Each row is a point on a landscape with many valleys, with its height.
A ball rolls from a point to the lowest of its 2 nearest points, and stops where none of them is lower. Distance is the straight distance between rows; heights are no part of it.
gez: [ 74 171 161 135 150 152 146  77  90 120 144  92  40 144 110 145 138 168
 154 113 101 114 155 156 132 109 167 166 156 119 139 107 136  71  82 116
 129 140 160 177 156 123 120 105 151 147 103 121  53 139 110 157]  h=4.54
vupe: [117 118 102 143  73 143 137 115 108 114  66  94  80 165 141  78 117 163
 123  83 127 164 136  91 171 148 149  63 125 140 125 104  92 148 223 107
 140 132 114 123 132 163 168 130 131 129 127 143 148 128 131 137]  h=2.51
dumil: [160 153 132 180 144 115 149 115 117  93 171 117 135 112 125 177  94 114
 104 173 146 124  95 114  97 143 142 145 165 137 110 130 143 106  78  96
 112 131 117 150  82 100 108 148 115 140 166 123 158 111  66 169]  h=3.45
Kire: [178  57 119 163 109 153 108 138 155 128 140 165 184 107  87 146 118 123
 131 215 176  96 127 170  72 122 133 142 126 169 147 145 137 157  81 180
  91 107 135 170 149  84 112 118 167 146 127 117 149 145  80  79]  h=3.49
Tikat: [147 198 118 122 123 146  98 145 184 143 127 162 126 158 135 135 123 160
 190 101 106 137 178 162  59  62  95 148 154 126 180 143 103 141 135  96
 160 152 132 121 145 155 126 103 186 138 109 104 105 162 176 114]  h=5.78
sima: [145  84 138 164  92 134 140 150 152 116 151 137 125 129 122 102 104  96
  95 207 166 104  74  86 143 130 159 126 133 119 135  92 182 154  31 154
 143 129 129 145 127 121 164 134 199 168 199 171 132 153  63  88]  h=2.89
bopub: [107 108 153 132 150 111 157 131  62  95  93  87 134 152 141  75  98 144
 134 105 139 152 109  88 210 128 157 118  71 135 132  79 151 108 108 149
 154 110 121 156 158 131 115 133 106 140 105 153 168  84 110 127]  h=6.48
Fedig: [120 138 133 136 133 137 118 123 139 153 113 133 163  78  95 161 111 125
 119 184 129  80 188 154 102 194 126 124 168 174 147 204 128 170  92 185
  94 127 146 126 150  95 118 128 152 118 108 136 130 154 139  71]  h=4.07
Rigir: [162 149 140 141 157 114 136 159 132 105 128 166 172 121 113 136 142 144
 124 158 170 170 139 114  84 125  61 122 157 166 124 176  96 159 156 105
 137 123 119 126 136 123 108 146  69 138 148  88 185 114 135 124]  h=5.49
fer: [136 163 102  97 112 146 114 141 118 128 142 132 116 105 167 172 152 112
 123 161 155 140  80 137 103 145 114 163 148 145 103 133 141 131 130  97
 166 111 113 161 135 150 127 146  35 128 198  96 100 132 176  90]  h=5.66
dez: [150 194 164 113 186 103 129 120 118 102 154 138 155 149 163  87 121 154
 190  80 127 182 155 165 119  90 113 137  88 110 133  74 124  95 124 130
 161 104 123 181 121 144 109  95 142 152 113 103 130 128 153 141]  h=5.38
lere: [ 92 135 135 127 151 100 153  73 104 100 137  82  68 146 142 137 135 177
 151  84 111 150 110 127 135 110 122 123 130 135 150  49 142  82 101 110
 132 124 123 113 113 130 111 154 143 125 142 132 153 125  66 210]  h=3.77
kapi: [164 114 131 150 125 113 160 152 134 135 108  88 169 137  91 124  91 110
 111 139  94  95 102  96 171 142 207 174 104  94 163 112 138 149 100 115
  52 122 156 100 100 102 164 187 163 153 136 126 133 106  90 134]  h=2.46
zoz: [156 172 171 164 179 136 138 140  82  97 126 186 128 139 106 109 158 129
 131 166 143 185 154 130  88  98 110 133 140 149 127 143  85 147 137 105
 160 107 170 179 130 121  92 139  67 124 145 113 161  95 169 111]  h=5.64
duz: [167 138 156 153 148 111 136 129 144 152 120 101 156 124  65 139 120 153
 123 122 118 104 142 116 137 141 164 171 154 122 175 163 123 155  95 121
  34 144 170 105 107 106 142 179  83 166 102 115 132 163 115 127]  h=1.98
nub: [134 109 137 106 113 140 166 142 135 174  99 132 139 102  91 115 133  82
  86 202 168  55  69  81 142 131 159 136 129 115 148 141 153 141  85 113
 132 148 136 129 107 115 158 127 123 160 150 101 111 139 142 117]  h=4.85
zedin: [ 92  98  87 102 102 135 158 137 114  98 141 128  73 140 126 101 153 130
 137  55 165 154 106 114 172 133  90  80  97 147  80 109  94 111 161 153
 163 141  91 122 142 195 175 146  63 124 130 126 151 115 142 114]  h=3.28
Gib: [147 117  90 122  98 160 138 110 126  96 134 123 129 144 140 145  96 115
 133 151 162 166  67 113 158 114 138  98  89 188 117 103 144 111 141 118
 155 109 112 169 114 129 119 169 111 128 138 126 157 108 115 125]  h=1.63
mavo: [146 172 133 109 129 138 131 143 169 111 135 177 161 143 128 125 141 150
 164  83 146 140 167 170 105  67 100 163  80 143 160 113 113 117 148 135
 147 130 129 153 130 134 105 117 133 159  99  87 135 143 163 106]  h=5.57
deval: [105 120 100  83  93 149 133 132 125 140 123  83  76 135 159 148 156 112
 148  83 104 158 123 110 237 130 133 141  52 132 118  94  97  74 148 143
 167 113 147 101 196 189 126 162 135 133 107 134  58 117 192  43]  h=6.90
biv: [129 124  87 100 131 112 132 180 128 178 146 119 172  96 159 107 119  79
 117 146 154 112 109 105 136 192  99  96 113  98  87 140 148 159 143 120
 119 125  71 113  73 134 146 100  92 124 158 100 134 120 133 128]  h=4.86
lisuf: [149 138 105  90 129 110 149 130 165 116 109 136 140 111 126 134 144 141
 141 115 153 182  87 131 125 118 107 122  56 166 137  98 104 128 174 120
 131  98  90 110  99 144 111 174  93 162 137  80 179 136 116 100]  h=1.09
peruk: [132 166 144 139 120 127 125 121 104 128 146  98  88 152 164 154 112 112
 155  55  63 203 124 113 216 137 166 146  78 161 128  79 119 126 164  97
 185  76 120 132 173 158 121 145 129 129 132 157  83 105 177  66]  h=6.78
Tor: [138  79 118 126 110 121 117 142 115 132 130 197 123 150 111 110 180 120
 105 166 117 118  96 107 163  86 136  97 149  98 137 114 126 146 162 113
 123 146 144 121 109 136 123 150  79  84 114 159 134  92 136 170]  h=3.21
lov: [104 114  91 114  84 177 138 115 125 140  99 114  89 141 143 123 126 154
 114 152 157 133  94  89 144 133 130  92 151 135 124 130 123 138 149  87
 155 144 135 121 131 158 130 170 130 120 139 119 147 157 154 136]  h=2.06
linub: [ 91 109 142 148 100 119 123  79 117 141  79  80 106 161 113  94 100 169
 118 118 126  95 152 108 109 134 140 101 177 115 142 145 148 131 142 114
  97 146 119  69 121  93 151  74 178 157 116 121 109 172  84 207]  h=1.99
piguf: [145 180 169 151 139 152 180 137 101 129 135 159 146 148  83 147 143 135
 143  51 136 131 108 150 102  57 160 134 150  99 112 151  74  68 161 127
 153 154 117 141 105 139 154  91 113 163  96  90 112 103 183 177]  h=4.99
Zutol: [140 170 132 160 126 149 122 116 163 152  94 109 168 108 133 150  91 165
 156 123 106 130 179 146  89 175 133 151 123 151 166 199 113 164 131 149
  70 119 136 116 133 114 113 115 162 128 109 108 145 185 122 100]  h=4.39
Vab: [137 167 162 144 142 135 128 104 128 127 104 138 105 132  90 126 144 157
 156 125 138  92 204 153 118 107 157 183 149 117 170 123 107 147  68 138
  80 118 171 146 136 104 110 133  92 165 100 111 131 161 126 108]  h=1.34
dovok: [102 147 162 136 149  98 169 140 114  76 135 131 157 146 110 100 111 172
 158  37 151 145 149 148  82  76 101 110  93 138 132 115  87  68 140 164
 155 154  92 140 141 138 112 112 129 158  98 117 218  95 147 182]  h=4.40
mupa: [151  94 152 164  94 128  72 125 118 135 118 182 153 149 136 111 158 162
 127 111 134  88 116 160  81  57 107 107 142 130 114 194 135 159 169 128
 167 137  95 151 157  95 106  28 145 136  81 150  99 188 150 159]  h=5.08
zife: [133 134  93  99  84 180  91 140 135 140 113 106  77 137 157 144 154 112
 174 105  85 106 151 125 196 108 184 200  85 133 166  95  93 141 128  99
 130 118 173 114 171 166 130 169 127 127 127 117  55 121 203  44]  h=7.02
boto: [123 132  98  84  85 162 110 128 129 163 125 111 135 145 166 108 112 125
 147  61 136 128 147 143 101 100 107  68 127 116  88 112 136 116 151 138
 141 139 108 114 110 156 163  81 200 129  96  73 115 157 150 126]  h=5.45
Zogu: [134 188  93 122 148 154 148 104 137 130 140  95 148 121 161 176  77 122
 154 117 127 142 100 156 124 160 152 136 119 116 119 122 119 102 123 103
 119 123 116 179  76 138 151 133 122  96 105  91 105 141 140 138]  h=5.39
nop: [120 136  95 148 133 123 120  94 152 112 148  88 103 117 125 147  94 145
 136 128  95 107 116 167 125 152 141 130 183 123 150  39 131  69  79  98
 118 104 165 103  95 101 125 174 190 119 119 137 141 124  62 181]  h=3.41
kenil: [135 164 139 142 172 129 150 117  95 121 134 101 150 146 147 105 102 134
 165 107 118 155 135 138 137 120 154 126 109 100 138  81 156 110 105 105
 109 106 158 181  92 118 120 102 136 117 104  93 111 107 118 149]  h=5.18
gabeg: [136 165  78  68 128 119 128 118 181 135 141 135 116  90 108 184 191 146
 157 115 155 151 101 175  87 103  71 160 102 149 142 116 115  93 112 120
 145 122 111 123 114 139 107 173  76 151 154  68 146 157 145  85]  h=1.79
Lila: [140 158 117  73 106 129 108 119 157 186 115  98 110 116 147 133 151 105
 117 115  89 123 150 120 108 150 123 152 141 102 160 113 109 138 139 105
 140 158 169  69  92 169 166 158 128 134 163 103  95 165 183 122]  h=6.24
bir: [134 104 128 155  92 136 157 146 173 101 119 179 160 153 114 124 103 124
 111 107 132 123 160 103 155 112 140 126  97 144 111 184  80 131 152 174
 128 130 118 126 204 140 120 141  99 106  83 175 174 115 171 127]  h=2.04
mep: [108 118 113 129 137 124 153 125 155 111 149 144 131 107  83 189 122 149
 117 152 134 117 146 135  97 159 105 106 196 160 124 157 118 104 109 141
  92 140 132 101 135 119 117 193 112  94 104 158 166 134  93 129]  h=2.82
bar: [173  67 141 154 114 132  72 127  97  79 162 182 107 144 146 148 158 118
 107 202 142 159  87 129 133 118 157 155 186 152  98 140 143 167 150  86
 158 125 157 189 142 119 138 152  66  98 194 210 106 101 107 131]  h=4.57
vasim: [105 179  71  68 103 149 135 138 138 167 127 122  83 114 123 170 163 108
 120 134 114 135 141 145  91 131  90 114 145 101 138 149 105 118 125 122
 175 156 149  88 124 195 150 151 105 111 160 103 106 118 195  98]  h=6.04
lole: [ 98  46 172 152 140 114 102 134 125 106 124 174 133 127 138  67 151  96
 114  88 124 113 171 145 149 147 110 148 128 134  49 171 146 151 134 163
 135 136 129 137 211 125 107  77 111 105 132 215 115 168 134 123]  h=1.97
faf: [130 134 102 106 100 133 127 147 142 110 167 156 148 128 160 151 142 115
 114 107 159 139  63 129 134 108 127 136 102 147  70 119 128 117 178 122
 160 138  62 145 106 148 168  84  56 122 151  94 116 115 157 123]  h=5.48
gazib: [163  82 138 167 145 147  97  96 129 117 110 140 196 102  98 105  99 124
 125 212 174  95 140 155  85 162 125 103 170 148 138 189 167 170  91 165
  92  97 145 172 141  55  94  88 142  95 121 128 137 133 104  99]  h=3.73
sepab: [106 170 173 100 128 127 127  89  98 129 118  84  98 127  90 167 147 136
 115 133  98 103 154 142 112 113 148 170 160 123 161 131 136  73 121 119
 119 149 157 113 109 102 146 106 155 153 125 100  98 133 118 162]  h=4.22
Mamul: [130 123 159 186 103 139 119  96  94 159  65 100 154 139  99 101 115 185
 126 127 149 100 119 113  91 147 112  86 139 141 148 198 138 182 150 132
  99 120 109 112 107  71 119  72 147 170 108  97 160 185  91 161]  h=2.49
Buron: [133 127 119 117 169  68  82 162 141 166 143 165 154 118 158  59 132 107
 102 117 129 108 141 111 114 163  70  86 154 103 131 162 136 180 148 127
 132 147  80  82  55 140 145  89 134 121 145 118 126 147 120 158]  h=5.09
luvit: [127 121  97 106 157 132 159 143 133 127 115 117 202 125 122 118 101 122
 173 126 166 172 137 148 128 114 106 108  56 134 110 118 132  95 149 168
 131  73 107 186 119 112 114 112 122 144  73 102 148  82 167  84]  h=6.26
bado: [147  53  91 110  86 159 154 132 151 148  42  83 119 127 120 103 128 149
 117 129 116 118 101  94 193 139 178 152  70 135 158  97 139 146 159 137
  91 140 127  62 137 122 160 152 164 166 130  90 137 153 124 105]  h=3.46
rozi: [129 160  70 107 121 158 115 112 134 123 141  86 129 162 197 140  71 133
 160  81 164 138 103 141  92 117 129  69 125  97  92 103 141 112 133 109
 128 147 108 141  65 161 163 101 161  96 109  98  90 172 124 160]  h=5.27
Migi: [102 141  89  90 146 115 120 148 169 156 118 116 109  82 112 181 141 158
 161 119  68 142 172 190 119 170 125 139 163 122 163  86 119 145 136 110
  85 137 150  82 132 140 116 177 152  69 110 141  73 109  89 124]  h=2.33
rab: [ 82 104 153 149  96 113 120 131 105 152 116 149  93 166 164 125 122 135
  98 118 108 114 126  82 146 140 126 104 183 104  98 181 121 177 186 103
 130 160 110  92 118 147 165 109 122  90 133 198 102 157 123 182]  h=0.82
nifun: [113  98 130 110 109  81 131 159 113 156 100 171 142 115  79 103 202 101
  75 162 112 122  71 101 166 103 114  93  96  97 124  94 122 128 191 131
 106 138 101 109  92 110 119 119 103 115  98 104 141  73 116 138]  h=3.50
Mabi: [148 153 107 103 119 142 108 135 171 140 147 142 140  80 162 200 123  92
 118 175 147 128 108 139 109 171 115 182 103 168 108 165 144 132 121 131
 161  96 130 138 146 137 133 146 118 121 150 120 118 146 183  42]  h=5.82
sivip: [ 66  88 170 166 153  93 139 106 114 110 145 154 110 154 143  95 126 121
 110 103 113 122 157 121 126 125 123 111 150 104  63 158 149 143 153 128
 137 146  77 107 141 123 110  89 113 100 112 201 125 113  93 176]  h=1.43
Fene: [138 116 157 127 147  76 129 142 139 118 143 195 115 145 101 109 161 133
 113 144 121 124 164 103 137  95 117 147 153 106 152  98 118 151 104 133
  90 138 149 105 132 122  96 162 100 105 132 164 146 102 101 151]  h=2.91
Dufeg: [145 135  96 110  93 167  83 132 154 131 141 128 114 143 172 139 133 119
 138 127  74 149 167 161 172 109 174 157  73 128 139 109 126 148 157 133
 111 101 161 140 158 158 123 140 173 113 110 163  63 128 168  65]  h=7.12
Sig: [136 122  92 124 122 175 125 130 161 119 111 131 177  82 136 170  89 108
 126 194 127 156 123 154 104 156 115 127  65 171 106 155 135 133 145 158
 123  92 124 145 136  96  99 130 176 101 130 115 139 139 142  50]  h=5.96
sasi: [ 97 148 158 121 157 107 145  95 111  87 128  67  97 134 141 143 109 176
 134  32  89 153 148 147 100 101 121 138 129 134 169  77 106  72 119 143
 117 157 113 102 131 124 122 140 130 149  99 118 201  81 116 186]  h=4.08
Sus: [145 142 176 149 124 123 120 109  74 101 159 108  97 163 154 105 143 103
 147 106 102 173 112 117 220 113 169 174  88 161 112 110 142 138 119  93
 177 103 121 182 154 126  99 126 119 139 172 165 104 104 110 115]  h=6.66
rotip: [110 133 171 156 134 118 154 117 116 150  60  74 131 113 144  70  92 142
 110 136 105 115 142  70 156 177 166 166 107 119 179 157 161 154 132 131
  90 131 145  97 148 112 138 106 177 155 152 124 166 142  96 132]  h=2.88
baduf: [129  60 146 152  88 124  68 113 123  89 153 151 122 157 162  86 118 106
  83 124 151  71 163 111 160  99 159 187 113 127  80 179 161 153  92 151
 130 149 139 157 186 111 136  84 144 116 159 206  95 191 119 119]  h=2.34
nav: [136 107 124 111 144 116 120 168 163 143 145 155 114 151 125  65 125 148
 172  68 122 152 183 130 133 124 131 135 136 113 145  96  93 160 133 113
  97 124 122 117 135 162 117 147 113 118  98 142 115 120 132 163]  h=2.52
nipuf: [173 159 154 191 132 161 139 143  61  91 142 139 145 148  93 154 103  96
 103 165 121 168 111  81 125  93 158 111 142 144 136 156  96 105 164  88
 118 127 157 178 118 104 109 149  59 119 137 133 133  57 150 125]  h=5.79
vitul: [128 154  98  92 112 158  75 139 148 150 116 149 135 140 151  91 130 140
 174 124 129 141 181 160  59 112  73  81 152 127 134 144 139 152 153 122
 156 137 129 105 126 143 108  81 197 100 111  99  98 157 148 112]  h=5.65
Mal: [158  82 114 146 112 125 119 156 148 128 153 175 133 102  73 121 146 126
 104 221 150  83 115 139 118 152 137 151 136 140 155  87 173 143  38 188
 102 107 161 159 121  94 127 147 181 168 156 168 118 158  73  90]  h=3.20
leg: [110 160 138 126 141 134 115  73 127 122 163  73 130 165 198 148  60 136
 142  86 155 120 110 124 145 115 114 105 123  98  83 103 164  57  72 148
 168 144 114 166 124 167 157  95 156 140 101  83 113 177 136 134]  h=5.07
luvel: [122  83  80 107 136 167 166 147 173 168  86  96 188  82 105 156  86  99
 143 147 146 145 100 151  98 153 124  85  63 139 101 155 111 130 134 151
  92  86  93 117 115 108 132 130 152 118  83  77 140 113 151  85]  h=6.11
gipug: [169 132 134 111 164 110 119 177 144 173 128 190 169 117 132  79 119 116
 132 170 160 130 148 103 100 148  85 113 175 115 143 161 112 188 131 112
 130 148 129 111 103 135 106 135  67 105 150 126 161 121 167 153]  h=5.32
tuz: [ 98 157 162 121 124 121 159 116 101 134 123 121 144 123  79 165 184 112
 103 121 107 125 106 131 144 126 134 138 115 116 112 124 110 107 178 120
  96 151 111 104  97  97 139 137 116 137  95  96 127  84 122 144]  h=3.84
tegi: [173 188 162 151 144 128 132 135 136 147 112  95 204 136  89 119  82 147
 159 104 105 115 156 140  57 114 128 132 128 120 177 189 116 140 135 125
  94 131 112 112 106  70 107  75 185 156  89  65 140 144 123 153]  h=4.70
Lugi: [161  73  91  88 121 155  77 144 154  95 176 165 140 134 157 100 129 104
 167 162 165 147 140 171  89 122 107 111 166 147 120 141 140 150 131 120
 149 155 134 133 130 150 100 186 110  61 174 200 143 141 114 121]  h=4.20
nolot: [142 136 144 119 100 119 142 113  92 130 121 177 116 116  97 140 184 109
  77 201 148  83  88  99 138  92 117 147 145 142 146 143 138 125 125 115
 150 130 153 140 114  89 141 117 107 166 154  92 145 120 148 135]  h=5.03
Rabar: [186  57 109 123  99 114  66 133 138  84 196 163 128 144 161 137 150  71
 138 198 135 163 112 171 127 137 146 161 160 154 122 144 131 150 135 136
 147 107 149 169 130 140 129 180 133 103 199 225 118 111  73 103]  h=4.41
rus: [138 136  91 141 116 118 134 153 176 141 146  93 105  95  88 170 114 127
 135 148  72 101 128 140 144 195 141 135 180 125 169  74 100 109  97 116
  66 127 193  79  94 117 120 227 169 100 112 166 115 124  79 163]  h=2.98
Peba: [141 178 167 142 178 111 111 111 113 130 126  98 134 122 117 110  84  91
  78 117  93  87 178  88  85 120 137 111 165  97 172 158 145  93  69 145
 117 139 142 120  99  94 125  87 178 151 125 143 152  84  97 190]  h=5.16
Vema: [ 81 136 116  79 137 114 132 145 129 163 134 126  82 145 117  88 156  94
 110  84 121  96 157 108 164 141 120 103 155  98  89 124 124  97  97 147
 157 170 130 101 118 177 161 120  95 115 119 108 101 126 169 159]  h=4.16
som: [116 105  97  70 127 130 164 153  99 172 141 116 125 146 133  58 149  99
 118 110 156 113  81  89 194 124 138  99 116  77 115  80 140 107 111 127
 158 138 131 138  96 164 162 128 103 126 121 102  84  86 155 137]  h=4.44
fezu: [122  92 112  77 155 128 108 113 152  95 171 143 117 112 135 108 172 107
 159 151 179 154 132 170 104 146  68  98 160 143  75 121 158 130 103 142
 157 130 118 133 131 172  97 151  73  85 178 141 154 142 121 138]  h=3.97
zode: [150 134 119 124 162 146 115 128 150 131 120 132 112 113 130 102 153 173
 203 125 111 161 198 162 133 138 131 153 125 129 174  88  86 178  97 112
  92 102 184 134 148 157  93 177  99 123 122 133 121 140 142 113]  h=2.01
Paz: [113  92  92  69 165  98 154 125 193 175  98  66 136  99 105 125 119  99
 134 125 114 125 136 134 148 157 112  96 119  90 150  83 105  64 102 143
 115 117 139  70 103 130 167 160 154 138  97  93 140  96 124 135]  h=3.44
Bov: [131 111 123 116 139  97 157 154 149 154 107 101 145  87 108 155 111 102
 109 161  93  85 106 132 163 188 151 172 102 142 133 118 141 131 121 134
  81 107 143  86  96 112 138 183 179 149 153 127 141 150 105 104]  h=2.83
lefud: [ 85 119 109 114 162 151 144 124 130  91 171 116  75 122 126 100 162 152
 161  69 162 152 146 156 123 167  96 103 150 134  65 118 122 144 108 145
 160 148 106 150 163 195 138 133  36  93 145 128 140 140 147 122]  h=3.63
vef: [105 117 118 164  88 158 122 141  88 150 107 172 122 125  88 152 202 175
 124 113 123 134 107 182  70  73 108  97 159 125 110 183 110 166 181 113
 173 144 127 141 174 111 126  65 109 106  64 142 112 139 157 121]  h=5.31
donik: [120 126 141 160 151  92 151 136 124 122 144 100 134  89 145 152 110 115
 130 148  86 101 109 128 166 216 141 174  84 149 130  96 167 119 101 150
  90  94 129 122 103 100  77 180 192 109 160 154 151 114  41 111]  h=3.18
kuf: [125  74 125 142 117 136 143 138 147 116 123 135 157 128 108 158 126 148
 118 128 142 113 146 131 128 134 141 130 124 153 120 183 110 163 141 165
  60 143 110 101 161 121 106 169  86 111  81 140 181 131 108 121]  h=2.41
miduk: [ 96 146 108  95 168 121  99 124 158 126 142  96 115  88 164 145 147 116
 144 115  69 132 166 174 157 204 132 147 128 125 128  64 142 126 105 117
 107 102 145 104 131 144 122 130 194  82 125 131  72 110 109 116]  h=1.66
buzi: [138 168 132  74 175  90 118 103 189 156 109  96 163  93 127 132 110 103
 121 119  83 148 167 144 122 161  78 135  87 117 157 112 125 104 134 147
 121 109 120  59 104 132 144 112 186 148 126  76 166 145 123 123]  h=2.94
Tono: [ 83 161 158 143 165 110 118  63  93 105 168  44  75 144 181 146  79 142
 133 111 106  97 138 135 157 118 160 137 134 110 131  88 166  42  60 139
 147 151 130 167 128 129 125 106 171 139 110 139 104 113 117 155]  h=4.83
Dela: [130 153 148 107 123 118 147 172 137 119 160 213 161 128 105 134 169 118
 124  67 159 112 101 154 106  77 126 120 104 121  85 123  93  91 169 131
 185 140  75 157 107 141 138  55 100 162 120  77  93 116 190 143]  h=5.26
timed: [149 185 156 169 158 131 125 112  91 147  93 106 176 103 105  93  61 110
 114 148 129 111 130 115  80 134 118 114 122  96 157 144 148 132  93 112
  99 105 137 147  83  56 104  56 185 131 127  85 133  91  79 163]  h=4.94
Sinib: [136 135 173 149 151 123 154 122  55 108 113 132  82 175 120  71 134 141
 138 133 111 152 114  64 212 102 187 146 118 116 153 112 108 136 108 102
 137 113 159 178 167 128 122 137  90 139 149 167 131  60 127 148]  h=6.57
rili: [133  88 134 199  94 153 100 144  79 117 116 155 167 124 108 211 159 179
 110 156 141 138  85 152  96 115 112 129 180 154  81 184 127 163 187 101
 122 148 103 150 181 102 136  98  58  92  96 146 110 133 144 104]  h=5.51
zumo: [ 86 139 155 143 109 113 137  94 117 131 110 107  50 189 143 111 139 173
 116 101 121 111 129 104 132 111 129 125 175  90 113 142 114 135 177  91
 111 159 129  77 103 151 169 116 127 155 156 148  87 180 100 205]  h=1.42
guta: [119 133 184 210 108 162 140 133  61  99 154 145 127 130 107 208 141 148
  97 164 118 139 112  96 118 121 154 145 159 133 107 197 115 123 161  90
 102 133 135 175 168  94 123 117  62  95  97 149  98  85 132 120]  h=5.67
zeru: [108 181 144 102 173  82 120 113 170 142 120 101 109  98 170 156 151 120
 144  74  62 152 159 156 157 146  84 159  93  99 138  91 116  90 131 136
 123 102 155  98 145 169 140 135 145 137 122  96 107 127 152  98]  h=2.37
viru: [121  98 125 134 119 134 150 118 127 117  60  71 132 118 155 108  82 131
 102 118  79 143 125  71 175 153 162 150  53 136 180  93 150 111 146 152
 121 113 137  78 164 134 125 155 201 167 161 120 181 112 115 116]  h=3.19
firi: [114  93 125 105 129 107 165 130  96 128  88 119 171 135 122 111  90 104
 107 115 139 153 105 108 167  82 148 105  50 128 122  81 144  78 146 183
 145  91 111 127 139  94 114 123 151 140  85 141 175  57 147  96]  h=6.39
kolup: [144  80 139 171  77 125  85 118 126 116 155 159 111 155 150 109 128 105
  52 192 186  86 109  51 144  95 166 172 125 140 131 148 178 165  65 162
 131 140 140 158 169 140 163 107 168 157 185 168 106 197  98  94]  h=2.61
guti: [142 121 142 183 120  99 127 138 131  93 165 158 144 117 114 129  89  93
  70 187 147 104  75  76  81 115 138 107 134 115 140 104 177 153  51 128
 139 111 123 136  87  85 138 126 179 162 198 164 177  98  57 142]  h=3.15
Mino: [123  99  75  75 112 124 140 187 137 195 131 116 142  87 133  96 130  70
 106 166 144  89  79  81 163 150 147 101 108  87 118 104 150 146 112 139
 124 129 126 129 114 136 128 150 111 118 147 118  81 107 140 112]  h=4.64
Pas: [ 88  92 104  77 163  91 141 127 184 132 147 121 119 134 141 106 147  95
 119 108 134 118 149 128 168 140  82 106  94  99  95  97 125  76  85 176
 137 119 102  92 129 147 126 140 122 113  91 135 139 100 132 144]  h=3.82
muze: [138  74 161 173 116 106  64 102  92 132 115 158 115 146 164 139 160 138
 127 171 124 115 109 141  97  64 115 129 161 111 121 157 156 167 180 117
 142 109 131 150 143  85  96  53 141  97 124 212 101 183 107 152]  h=4.90
nuked: [131 173 175 128 150 118 156 138 104 109 151 127 143 138  64 137 157 160
 137  25 128 118 147 142  66  83 112 115 132 127 142 181  86  82 157 170
 161 173  95  98 159 103 117  94 156 178 100  87 163  91 146 185]  h=4.69
lozin: [121 181  89 103  98 163 136 158 106 158 132 180  98 113 139 165 164 124
 138 140 139 146 127 155  54 123 112 136 150 118 134 156  97 156 139  96
 191 142 129 138 164 173 126 141  39 117 157 112  99 119 226  81]  h=5.84
Laf: [127 101 161 194 131 121 104 105  72  91 135 152  89 163 174 148 132 131
 102 196 134 142  73 120 148 122 142 131 171 141  96 169 164 156 189  68
 148 133 117 174 151 100 120  96  98 109 162 213  94 136  95 152]  h=4.72
tulav: [ 76  91 107 112 107 137 131 138 109 126 112 133  79 121 155  53 141 144
 120  91 146 148 149 107 145 159  89  25 125 111  66 109  98 171 184 124
 150 144  95 118 130 174 171 111 118 109 141 143 149 136 134 117]  h=2.92
geke: [135 155 146 154 148 120 131 104 147 106 163 132 118 110 104 216  87 143
 118 143 148 109 119 143  86 177 101 115 203 188 129 163 161  89  67 133
 122 140 108  99  92 101 121 139 107 141 160 122 180 192  77 150]  h=3.30

Where does a ball stop that starts at each point below?
sepab: Vab
vef: lisuf
timed: sima
Dufeg: fer
zife: fer
fezu: lisuf
